The views of a scene show one set of named points, each view turned or mirrored, and shifted as a whole, with a little noise and some points left out.
(in the rows, 128 means zero)

Scene 1
View 1
j716: [ 94 112  72  82  90 114 126  91 143 103 119 153 170 110 136  86 175 102
 121 193 127 138]
j765: [ 90 124 115 108  81 124 136 118 120 166 129 106 173 120 128 101 170 112
 164 159 128 151]
j478: [173 124 206 123 138 233 161  94 105  94 129 188 117 150  44 137  84 161
  93 176 119 151]
j580: [153 125 189 137 112 249 136 103 109 147 132 119 156 120 105 125 111 135
 116 136 117 152]
j501: [ 93 117 130 129 139 187 139 106  98 122 167 146 174 149 109 131  98 130
 108 169 106 153]
j981: [ 81 133  72 169 113  96 125 131 119 164 151 103 183 151  79 144 109 176
 142 113 116 128]
j803: [143 126 117 144 124 167 139 100 141 116 126 137 147 133  66 133 108 165
 106 140 121 123]
j247: [114 128 133 110 103 138 146 106 132 140 124 128 146 129  89 117 147 130
 147 168 126 141]
j333: [146 122 153 124 138 185 154  93 111  76 139 202 139 146  53 136  80 163
  81 183 118 142]
j650: [127 135 179 121  74 114 156 147  77 155 108 167 141 142  44 122 123 176
 162 147 139 164]
j826: [140 110  85  90  80 159 121  83 154  86  93 165 159  93 130  82 161 122
  97 176 134 131]
j940: [ 83 135 132 157 107 127 140 145  71 170 159 128 183 161  83 141  97 167
 150 125 117 160]
j757: [ 81 124 107 124 108 130 135 114 117 158 151 108 174 137 122 118 145 121
 152 155 118 146]
j392: [125 115 129 119 138 224 134  74 140 114 148 124 162 120 129 119 128 107
 101 173 111 138]
j142: [126 126 182  92  98 119 174 121  89 111 118 206 116 156  42 116 126 155
 141 199 137 168]
j773: [138 126 118 130  81 143 128 107 153 156  97  95 151 105  95 114 163 146
 147 123 136 126]
View 2
j716: [144 130 119 186 149 115 188 136 165 176 138 150 123  83 101  73 111 151
  81 165 105  50]
j940: [108 111 133 131 178 136 155 104 143 136 126  82 156 168 117 101 133 144
 167  88 135 103]
j650: [130  95 100 147 171 111 154 157 150 142 123  83 146 125  89 117 167 127
 156  76 151  88]
j580: [102 153 137 171 101 144 105 100 103 150 113  80 114 111  97  99 139 107
 181 105 108 154]
j803: [123 153 142 176 154 113 132 140 175 150 126  93  88 123  87  77 114 126
 155  93 144 137]
j142: [141  81 105 152 119  99 140 187 157 141  89  98 132 102  67 110 186 131
 131  47 160  71]
j773: [123 146 110 200 193 132 156 139 141 174 173 102 124 105  92 106 129 108
 153 152 129 131]
j392: [118 158 166 181  90 146 115 107 134 160 113 120 103 106  94  62 103 134
 126 138 106 125]
j765: [124 109 116 178 173 150 175 126 127 168 157 118 164 121 106 102 132 140
 117 163 121  82]
j478: [125 140 144 161  71 105  81 155 143 136  73  77  78  94  68  88 159 107
 167  32 139 143]
j333: [133 140 150 162 109  95 110 156 181 140  85  93  70 107  72  71 134 130
 149  48 146 123]
j247: [128 113 128 182 150 132 148 150 144 159 137 114 135 113  86  92 138 133
 126 127 141 100]
j826: [145 168 109 187 134  95 176 130 164 180 129 137  89  56  91  77 115 129
 104 148  85  73]
j501: [117 129 166 146 107 141 127 107 144 139  97 105 123 140 107  69 114 157
 136 100 120 102]
j981: [113 120 148 149 236 133 172 120 189 144 159  97 137 186 116  83  98 152
 154 115 165 119]
View 3
j757: [203 131 158 171 126 106 146 132  82 116 176 109 104 115 159 135 141 146
 146 126 139 127]
j803: [174 134 182 192 146 156 128 124  85 131 139 120 122 118 117 111  94 115
  82  78 120  89]
j580: [128  99 163 125 156 134 126 115  87 124 195  82 110  96  91 103  98 143
  69 123 148  68]
j773: [176 149 150 189 157  95 148  99  83 138 178 114 152 145 151 122 140 108
  88 117 122  98]
j650: [147 150 126 110 130 147 132 162 117 157 122 121 116 149 152 143 161  99
 130  94 122  58]
j501: [179 105 176 155 114 159 122 146  87 103 161  98  86  83 103 121 105 164
 123  99 150 116]
j478: [103 122 181 140 132 212  93 153 128 137 148  89 115  77  78 101  97 118
  50  64 139  52]
j826: [168 138 124 220  99 130 132  87 118 110 166 113 164 129  91 122 158 153
  61  99 123 168]
j716: [195 146 129 224  83 122 140 108 115  99 166 114 146 119 129 136 176 160
 107 110 128 184]
j142: [128 160 133 150  92 182 112 174 152 139 128 102 129 104 135 140 184 114
 106  84 129  92]
j765: [187 143 137 173 124  87 151 125  94 116 188 107 125 124 166 136 169 141
 136 135 138 134]
j247: [171 144 161 181 123 128 135 134 105 127 170 105 128 110 151 128 149 124
 113 107 131 109]
j333: [146 133 181 176 119 204 104 148 113 133 120 110 117  93  88 115 100 117
  72  58 125  85]
j940: [190 113 154 115 137 129 139 147  67 130 142 120  81 133 135 137 113 136
 154 112 139  83]
j981: [239 141 177 175 151 110 152 131  46 134 126 148  94 149 164 137  97 119
 160  95 117  97]
View 4
j501: [131 161 150 100 122 110 131 185  96 118  71 122  91 108 110  85  89 155
 163 129 148 153]
j757: [135 199 152 126 130 127 108 155  91  58  72 166  94 106 129 139 125 162
 149 128 135 142]
j765: [148 218 139 140 148 144 103 150  76  58  75 171 114 119 133 160 141 165
 150 135 124 132]
j716: [177 177 143 113 146 125 120 160  50  83  47 158 172 129 127 189 128 158
 172 113 108 169]
j803: [136 128 170 125 133 130 128 126 117 113 114 113 116 130 134 104 109 116
 145 122 134 175]
j392: [142 196 150 108 156 116 137 190  93 144  88 118 121 116 125 109  99 132
 184 126 160 203]
j142: [160 101 116 152 139 126 107 154  64 123 105  75 115 156 105 100 120 187
 126 150  89  91]
j580: [122 205 135 115 166 162 145 164 113 140 134  96  84 131 130  56 123 130
 165 143 161 162]
j773: [142 193 156 145 161 161 120 106 107  74 125 153 125 137 153 141 153 122
 145 127 130 162]
j650: [144 128 127 149 135 162 110 114  88  77 119 110  89 153 124  91 143 177
 115 146  97  73]
j247: [148 169 141 145 150 126 110 148  89  92  96 133 116 131 129 136 130 154
 144 136 122 144]
j478: [141 107 131 127 155 127 144 164 101 184 144  37 105 155 112  46  96 139
 146 150 130 155]
j940: [124 167 149 105 106 148 121 141 111  61  85 146  61 111 124  76 117 162
 139 130 135 105]
j826: [179 172 141  98 156 151 147 144  55 119  73 132 188 147 135 162 132 131
 181 108 107 185]
View 5
j478: [180  44 136  99 202  98 102  55  93 165 121  98 132 142 100  73 118 118
 135 218  91  62]
j757: [174 160 186 155 116 134 136 120  86 138 140 140 159 167 127 138  78 149
 118 107 124 105]
j716: [125 137 130 151 122 132 143 105  79 122 163 123 200 134 145 169  97 187
 132  84 150  70]
j803: [177  97 130 126 168 111 163 114  68 110 163 112 147 149  94  96 110 145
 120 180  88  99]
j142: [152 127 108 121 175 106  72 147  91 152 129  97 137 162 114 109  91 117
 159 185 127  28]
j826: [127 100 116 138 145 119 161  79  71 105 157 109 207 110 140 146 110 197
 152 100 128  71]
j940: [199 144 194 125 153 143 143 150 110 126 131 132 131 172 119 107  63 101
 121 138  85  96]
j773: [175 137 165 175 121 108 164 117  44 112 133 114 168 147 109 102  87 183
 170 129  98 128]
j981: [194 174 177 154 130 138 179 171  73 101 172 144 138 185  98 120  78 132
  88 142  89 137]
j392: [168  79 180 125 139 123 142  31  90 160 134 130 173 132 128 126 115 161
 108 127 111 106]
j501: [181 102 179 111 153 141 133  79 116 153 140 136 152 154 127 128  99 118
  88 142 110  84]
j580: [196  74 204 125 163 117 139  54  97 150  99 112 154 135 122  67  94 134
 154 145  74 105]
j765: [160 164 172 170 114 122 129 129  73 137 128 121 167 160 126 127  75 166
 156 110 120 101]
j247: [161 138 157 153 126 113 122 112  72 142 136 121 156 157 117 124  91 161
 142 137 121  92]
j650: [179 151 139 136 169 110 105 180  83 123 119  96 133 173 111  84  69 112
 180 171  91  64]
j333: [167  74 118 104 191 106 129  87  83 138 161 106 136 150  98 100 123 128
 106 201  98  67]
View 6
j716: [ 98 104 205 142 161  80  86 179 141  76 157 186 141  85 124 103 132 176
  95 117 140 121]
j765: [105 125 157 152 114 122 116 173 148  90 136 140 146  70 131 121 139 141
  68 137 147 149]
j773: [121  86 128 172 149 112 116 139 143  93 118 152 128  85 123 141 141  99
  88 142 100 160]
j333: [139  91 120 113 167 113  94  90 107 130 186 150 128 156 120 117 180 131
 144  99  68  47]
j650: [130 108 126 127 134 144 152 118  96 160 147  84 130 156 110 111 121 110
  80 137 131 111]
j981: [ 50 115 122 190 127 172  70 108 130 131  95 117 155 105 144 160 141 130
 102  93 118 126]
j757: [ 94 133 144 154 107 141  90 151 140  95 142 139 154  75 139 129 153 148
  82 116 131 125]
j247: [127  98 137 136 129 113 115 139 135 110 150 148 138  98 133 127 146 139
  94 124 117 119]
j478: [182 106  93  91 150 110 121  88  96 125 214 141 115 157 112 107 203 102
 136 124  49  43]
j392: [136 132 127 131 131 102  71 137 141  63 185 185 137  72 124 119 210 136
 118 122  71  85]
j501: [107 156 129 129 118 140  71 125 119  99 184 145 148 101 123 111 201 148
 114 109  95  68]
j803: [119  92 117 151 164 120  88 102 123 111 148 156 127 121 125 138 170 118
 125 108  75  91]
j142: [149  94 146  86 140 112 153 124  95 156 190 112 134 169 120  97 125 145
 102 119 127  72]
j580: [158 146  93 132 122 131 109 121 118  82 175 139 119  93 102 110 215  82
  99 159  60 100]
j940: [ 89 157 120 150 114 177  92 121 109 127 139  97 149 115 112 121 166 120
  88 126 119 102]
j826: [118  94 194 147 192  61  85 164 136  72 164 195 118  97  98  99 153 143
 106 135 101 116]

In a view up to two points have been moved. Name them for each view, in the order of its rows, or write none.
view 1 | j333, j940
view 2 | j650
view 3 | j142
view 4 | none
view 5 | j803, j765
view 6 | none

Scene 2
View 1
j819: [112 140  80 151 129 190 123 132  93 115  87 121 140 109 153 152 114 131
 126 153 158 140]
j131: [144 118  72 131 143 159 117 109 126 120 118 128 138 148 116 132 106 128
 127 155 137 128]
j34: [174 143  97 114 155 188  73 138  65 130 134 132 133 151 100 120 130 101
 145 160 111 123]
j91: [120 152  90 143 128 201 111 145  68 124 105 128 142 106 142 144 126 117
 143 148 144 137]
j947: [117 146 111 183 120 186 119 118  52  99  84 125 128  88 158 151 138 137
 118 144 173 176]
j479: [141  71 123 144 166 114  99  99 105 100 106 143 125 165 127 154 155 124
  99 117 175 141]
j197: [117 124  81 149 134 165 133 113 120 121 102 123 138 119 140 136 104 136
 123 146 157 141]
j893: [112 138 108 155 142 180 126 128 101 128  90 109 133 105 147 131 102 149
 126 147 161 151]
j63: [125 128  78 121 142 177 112 136 110 133 111 131 144 136 131 141 114 113
 144 146 138 115]
j268: [100 133  71 111 130 181 132 148 126 158 130 136 154 125 133 137 108 103
 166 131 141 103]
j861: [131 116 138 155 174 169  96 136  88 108  60  94 124 122 155 143 108 155
 101 154 166 150]
j206: [123  88 128 145 146 122 122  96 110 129 130 147 129 136 119 129 143 122
 128 103 172 146]
j751: [110 155  91 149 118 212 103 154  42 113  98 139 143  98 160 169 149 102
 144 139 158 138]
j796: [139 139  87 128 141 183 106 133  94 130 119 125 139 129 119 124 113 120
 142 152 131 133]
j536: [111  62 136 129 174 111 119 113 140 133 104 129 131 152 134 142 131 129
 111 100 181 128]
j450: [ 74 144  85 159 109 201 130 152  66 109  74 137 147  88 185 186 144 112
 137 125 185 140]
j140: [ 78 135 107 124 128 192 124 167  80 151 108 142 149  99 164 161 143  95
 163 105 168 116]
j358: [191 134 103 115 175 185  59 145  74 115 109 111 126 164 104 122 112 123
 124 182 107 124]
j340: [124 134 122 148 144 173 120 127  97 147 115 115 131 104 128 112 108 137
 141 136 151 150]
View 2
j206: [128 162 123 124  67 100 123 158 121 156 101  98 165  82 142 167  88 116
 116 169 102 133]
j479: [108 125 112 121  93 102  99 169 132 152 113  93 162  75 177 175  85 115
 144 163  91 143]
j131: [101 133 115 107  96 114 145 119 127 164  81 134 108 112 146 167  96 113
 142 144 126 108]
j947: [118 149 153 144  92  96 137 152 134 168 167 133 148 148 155 120 166 166
 143 152 103 113]
j861: [137 103 149 126 123 102 101 145 150 149 134 132 125 139 152 143 130 145
 169 158 125 158]
j450: [149 164 159 176  88  75 126 146 173 139 133 177 151 148 174 127 156 172
 129 117 104 102]
j140: [182 190 143 153  86  99 129 135 155 128  95 182 168 141 161 131 115 146
 119 116 126 120]
j91: [134 164 131 126 101 118 146 125 133 156 118 165 141 155 164 122 136 142
 143 128 124 107]
j340: [142 156 140 114  87 118 143 126 119 163 111 131 134 136 117 136 120 130
 135 159 134 128]
j34: [121 165  90  77 122 167 144 119  97 167  95 145 149 147 179 131  98 107
 158 131 130 112]
j751: [143 178 136 142 106 112 138 140 141 146 135 172 163 164 187 114 147 155
 142 116 110 100]
j268: [154 175 124 128  85 110 148 106 143 144  54 174 126 128 142 153  92 118
 116 118 140 103]
j819: [120 138 143 139  97  97 141 126 148 156 116 155 118 143 150 141 139 146
 145 135 123 107]
j358: [107 124  90  67 146 166 132 117 101 168 103 138 125 149 181 134 102 105
 185 140 138 132]
j197: [112 134 140 131  86  94 144 126 143 162 102 134 110 119 132 156 121 133
 131 151 123 111]
j893: [132 134 153 129  92  97 136 130 139 162 121 139 117 140 126 140 137 144
 141 157 132 128]
View 3
j358: [128 128 148  85 121 109 212  81 109  97 136  93 118 104 153 159 168 119
  87  73 180  97]
j479: [129 143 147 114 114  98 184 139 148 110  87 163 168 100 130 182 115 122
 119 134 156 169]
j819: [121 149 159 103 145  91 149  89 126 162  86 180 131 150 178 155 153 144
 116  97 179 103]
j536: [124 144 135 109 140  90 151 130 166 104  83 182 140 108 126 154 115  93
 128 136 147 189]
j751: [143 155 187 107 156  87 158  81  97 171  55 149 168 158 195 144 171 153
  85  92 162  98]
j340: [122 131 144  97 145 113 132  74 141 153  97 138 131 142 147 120 142 130
 120 100 166 126]
j63: [122 146 147 114 164  83 170  88 133 135  96 149 109 145 164 150 137 118
  82  92 183 122]
j131: [110 138 132 116 141 100 177 101 145 134 118 153 107 132 147 167 119 127
 100  96 198 122]
j91: [131 145 168 104 151  95 158  74 113 163  81 144 143 151 179 141 159 143
  95  89 174 101]
j796: [123 136 147 107 143 108 166  82 133 145 102 128 127 140 151 144 140 135
  97  91 179 116]
j197: [111 142 137 108 135 101 149  99 150 150 108 183 120 137 153 162 128 135
 131 104 186 125]
j450: [139 167 188 110 164  72 137  93 107 182  38 203 168 169 205 150 163 150
 109 107 159 109]
j206: [125 137 143 123 136 105 150 117 162 136  78 151 160 124 119 150  99 124
 110 131 155 175]
j893: [117 140 150  92 138 103 129  83 137 160  95 174 129 142 164 136 153 137
 136 100 170 113]
j861: [128 141 158  72 121  98 152 102 122 122  98 179 144 113 173 150 180 122
 153 106 151 119]
j268: [116 152 143 127 191  76 153  80 141 146  81 157  92 169 163 130 128 107
  65  94 184 129]
j34: [130 132 152 107 142 108 203  74 114 119 112  80 130 125 146 143 146 128
  61  75 179 110]
j140: [140 157 175 119 191  70 137  82 117 158  38 162 146 167 182 118 153 115
  77 103 148 135]
View 4
j893: [159 115 105 178 161 183 138 107 103 139 141 159 170 106  99 109  94 112
 133 122 139 145]
j479: [123 172  94 121 107 139 142 126 124 149 143 110 158  73 147 129 126 129
 138 109 130 107]
j450: [139  71  84 126 149 172 178  81  86 132 166 182 178 140  72 114 129  74
 163 138 121 127]
j751: [113  71 107 152 164 173 165  80  82 135 150 156 168 118  61 114 133  74
 138 137 122  93]
j197: [141 121  95 161 150 167 128 123 109 129 130 164 170 100  93 120  98 130
 138 116 122 155]
j358: [ 86 127 152 186 163 192  86 119 106 132  79 101 155  49  63  93 105 131
  99 128 149  78]
j206: [116 154  87 150 138 114 158 133 115 136 167 118 147  85 148 147 123 128
 121  97 122 118]
j340: [146 115 110 192 180 165 139 118 101 134 146 143 156  94 105 116  96 117
 115 110 144 137]
j536: [147 167  90 112 131 132 143 143 121 128 162 116 155  85 162 112 109 140
 138  98 163 140]
j861: [166 134 114 141 136 203 133  90 110 156 135 135 173  96 110  87 105 106
 144 133 164 118]
j91: [114  87 112 170 170 175 142 100  92 130 136 153 165 105  66 111 115  98
 129 129 128 112]
j63: [106 104 107 144 168 157 125 134  99 107 127 145 161  89  76 104 106 127
 125 120 141 131]
j140: [117  68  93 127 189 143 173 114  79 104 178 155 161 123  84 104 125  87
 134 119 157 123]
j796: [108 108 117 172 173 167 123 125  99 120 119 140 158  82  75 109 102 123
 113 122 136 118]
j268: [100  84  98 141 195 137 134 153  91  85 142 157 159 100  70 106 102 129
 123 110 148 152]
j131: [111 135 108 160 149 159 110 145 114 121 108 145 161  74  89 118  96 146
 126 115 124 141]
j34: [ 75 109 136 182 177 160 112 122  95 120 110 106 149  62  70 108 115 121
  94 119 142  78]
j947: [154 109 100 186 141 184 164  72  97 168 151 163 172 117  92 131 117  85
 144 133 100 112]
View 5
j63: [111 123 145 155 105 112 155 128 156  87 138 133 169 135 107 158 164 131
 110  98 128 140]
j751: [136  95 164 170 139 112 133 164 169  89  84 130 203 138  66 149 178 128
 131  79 157  94]
j450: [128  92 171 149 150  81 136 170 167  80  83 150 208 121 107 167 182 106
 121  57 165  69]
j479: [135 135 135 142 129  83 107 147 199 140 135 141 187 112 152 138 112 125
 139  85  64 157]
j131: [106 137 137 160 103 117 167 127 164 122 152 140 174 122 126 149 156 120
 105 118 110 154]
j340: [134 131 148 156 129 129 137 130 146 129 113 146 180 118 115 186 152 147
 111 105 157 150]
j893: [126 131 155 168 136 121 156 144 150 121 109 158 189 104 132 187 155 124
 118  96 161 128]
j91: [127 110 158 172 128 123 148 148 157 100 102 134 190 133  84 158 171 132
 120  98 154 117]
j358: [122 145 136 220 103 157 167 131 181  99 135 117 165 137  76 134 123 147
 158 130 113 179]
j536: [129 145 134 118 126  73 104 126 171 118 140 153 170 108 181 175 113 134
 126  74  89 166]
j796: [120 125 146 172 111 133 158 130 156 110 128 131 173 134  93 156 159 136
 114 111 137 147]
j140: [129  87 160 126 133  84 113 143 152  59  96 131 183 149  88 169 186 138
 113  58 158  96]
j268: [105 112 146 126  99 104 149 112 135  72 142 131 157 148 105 170 187 138
  86  91 144 135]
j819: [115 120 158 170 129 112 162 152 162 106 113 151 191 114 118 163 169 112
 115  90 155 113]
j947: [142 109 164 176 158 114 136 179 174 146  80 157 221 103 106 165 160 117
 130  93 159 101]
j197: [112 130 147 155 121 108 162 143 154 125 130 155 185 110 138 167 164 111
 101 101 139 129]
j34: [130 126 138 187 103 148 145 125 170 110 130 111 167 154  54 135 147 158
 130 125 114 171]

In a view up to two points have been moved. Name them for each view, in the order of its rows, or write none.
view 1 | j861
view 2 | none
view 3 | j796, j197
view 4 | j358, j206
view 5 | j140

Scene 3
View 1
j329: [137 129 141 142 124 106  61 165  36 143 135 127 113 143  64 132 135 157
 174 131 190 161]
j612: [147 114 118  86 133 140  51 179 110 128 126 111 100 141  88 118 111 165
 143 140 135 147]
j76: [155 138 122 109 116 122 101 168 115  81 117 112 113 170  96 134 114 162
 137 113 144 164]
j95: [155 113 132 114 138 121  81 163  71 129 152 119 115 139  98 123 126 159
 156 112 160 157]
j959: [170 133 143 114 121 126  93 138 108  73 147 120 115 153 102 129 110 143
 164 126 113 153]
j528: [142  81 115 124 141 186 118 170 110 196 153 102 112 111 124 106  99 160
 152 106 123 119]
j332: [147  98 120  99 139 155  66 171  98 164 152 109 112 121 105 111 117 162
 140 124 137 138]
j884: [163 112 134 101 147 117  66 161  72 127 165 123 115 137 101 124 131 158
 158 117 153 159]
j170: [149  84 115  83 146 180  63 172 127 175 151 105 100 110 112 100  97 161
 147 136 103 120]
j456: [145 149 133 146 100 106 129 159  81  79 118 117 127 173  95 142 128 157
 140  91 177 173]
j356: [156 108 128 126 122 166 138 153 128 128 151 103 123 131 136 117 103 151
 133  89 112 135]
j307: [139 128 134 142  95 153 100 146  94 127 152 110 133 135 118 120 124 145
 122  95 145 145]
j183: [161 112 126 122 135 134 123 160  96 126 146 115 115 143 110 126 111 158
 158 102 141 153]
j363: [142 115 119 103 130 135  73 180  98 137 124 111 103 144  88 121 112 166
 146 129 151 148]
j485: [136 121 128 132 106 161  96 157 109 138 134 106 118 135 104 117 111 151
 131 112 133 137]
j868: [134 113 133 158 115 151 116 155  83 159 125 114 105 132  81 123  98 148
 181 123 141 132]
View 2
j612: [149  56 118 124 150 112 142 146 120 143 102 127 172  81 135 133 127 123
 122 122 128 158]
j528: [137 112 109 100 226 162 163 117 110 126  74 122 168 109  80 120 144  86
 137 154 160 180]
j183: [129  98 105 136 184 129 159 141 130 144  66 136 140  97 103 116 133 138
 103 155 133 147]
j307: [124  88 136 112 184  98 154 133  96 139  63 122 111 114 105 101 125 129
 118 148 140 163]
j356: [114 106 110 109 223 133 164 129 107 135  76 117 128 103  97 115 149 140
 139 142 127 144]
j363: [158  69 119 138 156 122 144 136 122 140  80 137 170  88 115 130 133 115
 110 135 143 170]
j332: [152  69 127 106 179 141 147 138 107 141  94 139 187  98 105 125 117  92
 126 171 165 181]
j884: [136  72 117 127 153 119 151 157 126 158  83 151 164  92 116 117 101 125
  99 184 150 153]
j76: [142  71 115 147 154 100 147 144 130 148  77 133 131  85 128 123 146 165
 106 124 113 142]
j456: [138  88 122 170 145  80 149 136 130 148  36 138  92  99 114 104 138 175
  81 139 120 148]
j95: [141  77 120 137 156 118 150 148 127 152  71 148 153  99 112 113 112 123
  98 174 148 161]
j868: [132 116  95 132 169 126 162 131 133 126  49 120 141 108  91 111 125  88
  89 117 152 173]
j959: [106  83  95 121 155 103 159 166 135 151  90 126 133  88 129 116 114 148
 108 130 111 116]
j170: [143  80 110  87 201 158 152 136 108 132 115 124 201  89 106 136 130  83
 148 141 152 169]
j329: [151  80 120 157 111  93 150 148 137 148  46 152 147 107 112 106  90  96
  61 163 165 182]
View 3
j76: [152 129 113 118 110 141 101 139 174 128 135 107 157 126 169  78 139 137
 102  85 139  96]
j183: [144 129 128 113 128 115 100 134 165 156 105  80 166 121 135 100 145 122
 118  83 137 126]
j612: [162 155 128 127 120 125  90 118 171 119 156 122 150 128 144 127 141 137
  99 105 151 123]
j307: [129 143 115 157 128 141 116 137 194 165 104  88 164 111 135 121 117 104
 114  95 132 114]
j329: [174 142 122  87 128 136 122 131 184 142  85 112 133 109 151 116 148  99
  51 130  93 154]
j356: [118 130 124 153 127 114  97 133 166 173 119  67 182 122 122 115 130 120
 153  69 153 105]
j456: [146 113 103 113 113 158 124 156 185 148 100  94 156 115 182  57 134 117
  91  86 102  94]
j884: [158 161 144 106 136 120  96 128 173 140  94 109 151 120 128 108 140 127
  74  91 149 144]
j332: [155 161 137 140 142 117 100 103 163 144 122  97 155 122 118 152 144 115
 110  98 153 151]
j170: [151 160 141 149 137  94  80  93 153 144 152  98 162 130  98 177 149 125
 139 100 171 150]
j485: [140 136 115 152 122 126 107 129 180 154 130  90 163 117 133 136 130 110
 125 103 131 116]
j95: [157 148 135 109 137 127 106 125 170 145  94 101 153 116 135 110 145 116
  84  94 133 143]
j363: [166 145 123 122 129 128 106 110 160 130 139 108 149 123 145 126 154 118
 103 101 133 135]
j528: [136 136 131 149 145  98  97 101 149 174 121  61 170 123 101 166 156  95
 158  91 147 152]
j868: [148 111 114 108 111 103 104 133 171 164 115  77 156 114 128 144 151 100
 120 127  98 134]
View 4
j170: [ 97 152 164 116 134 160  92  96  91 128 120 117 176  99 140  89  86 149
 131 110  77 131]
j307: [117  94 134 121 167 175  89 145 127 138 105  89 154 128 165 121 128 125
 140 110 146 151]
j884: [103  95 112 149 120 165  96 115  98 148  99  90 170 121 133 145 151 141
 127 131 109 128]
j528: [ 91 148 152 123 133 158  79 115 103 133 105 111 155  69 151  66 105 140
 139  88 125 143]
j612: [111  96 131 136 154 188 118  90  98 117 122 105 164 140 148 129 118 126
 126 136  86 119]
j95: [104  94 112 152 128 173 100 116 101 136  94  91 161 111 142 135 151 132
 126 126 122 131]
j485: [108 113 140 123 167 176  99 122 123 122 112 100 154 118 161 109 117 118
 137 111 135 141]
j356: [103  97 155 124 150 164  74 131 138 150 130  99 152 111 172  67 117 125
 149 103 138 120]
j183: [ 99  91 122 146 133 172  88 116 123 141 111  96 152 109 153 101 147 123
 137 117 134 114]
j332: [103 124 139 130 136 167  96 108  85 133 101 103 166 103 142 113 113 144
 129 113  96 145]
j76: [114  58 118 149 161 196 108 100 124 124 128  96 147 142 166 116 144 109
 136 140 121 105]
j363: [107 105 121 144 148 187 113  90  93 113 107 106 155 112 149 119 129 125
 125 129 106 130]
j329: [104 111  78 161 141 181 119 115  98 111  69  92 161 112 127 175 176 114
 112 135 143 147]
j959: [101  87 128 139 149 169 102 119 151 146 131  92 169 158 144 133 148 116
 136 138 123  83]
j456: [118  42  92 159 170 199 105 123 137 124 106  82 133 135 174 127 177  96
 136 133 167 124]
View 5
j329: [ 71 117 155 101  86 123 129  83 171 137 163  90 150 185  74 135 159 110
 140  79 136 155]
j959: [137 159 120 127  98  99 131 102 173 138 108  90 117 148 110 132 125 141
  99 120 144 125]
j183: [105 116 121 107 129 101 129  98 163 123 103 110 107 154  97 142 132 106
 111 103 137 121]
j307: [124 124 140  68 111 102 124  83 138 133  99 120 136 154  70 123 134 112
 119 126 129  95]
j76: [129 159 107 114 116 132 123 106 189 132  92 108 132 169  97 138 149 125
 106 105 116 111]
j528: [ 91  66 140  65 161  98 106 112 133 123 103 118  98 107  94 165 128  80
 124 135 152 105]
j456: [115 150 113 117  99 120 140  74 170 134  86 116 146 202  82 101 161 121
 110  72 114 106]
j884: [ 99 132 135  95 110 104 133 103 175 119 146  95 117 161  75 156 117 109
 115 113 132 156]
j485: [117 119 139  75 124 117 113 101 149 136  99 111 133 135  90 140 144 111
 121 130 139  95]
j363: [ 86 114 131  90 131 132 110 117 182 126 132 100 125 144  89 168 148  99
 128 115 133 134]
j868: [ 83  87 150 102 115 109 114  91 144 145 113 100 126 140 110 135 162 107
 132  97 162 108]
j612: [115 151 126  93 120 139 110 127 194 130 126  94 134 138  94 167 146 120
 119 135 126 125]
j332: [ 98 109 139  68 134 117 112 116 163 121 135 103 116 127  78 173 128  95
 125 140 136 132]
j356: [132 112 119  88 146  92 122 101 140 125  70 124 100 129  99 139 121 105
 102 132 140  87]

In a view up to two points have been moved. Name them for each view, in the order of its rows, or write none.
view 1 | j612
view 2 | j332
view 3 | none
view 4 | none
view 5 | j363
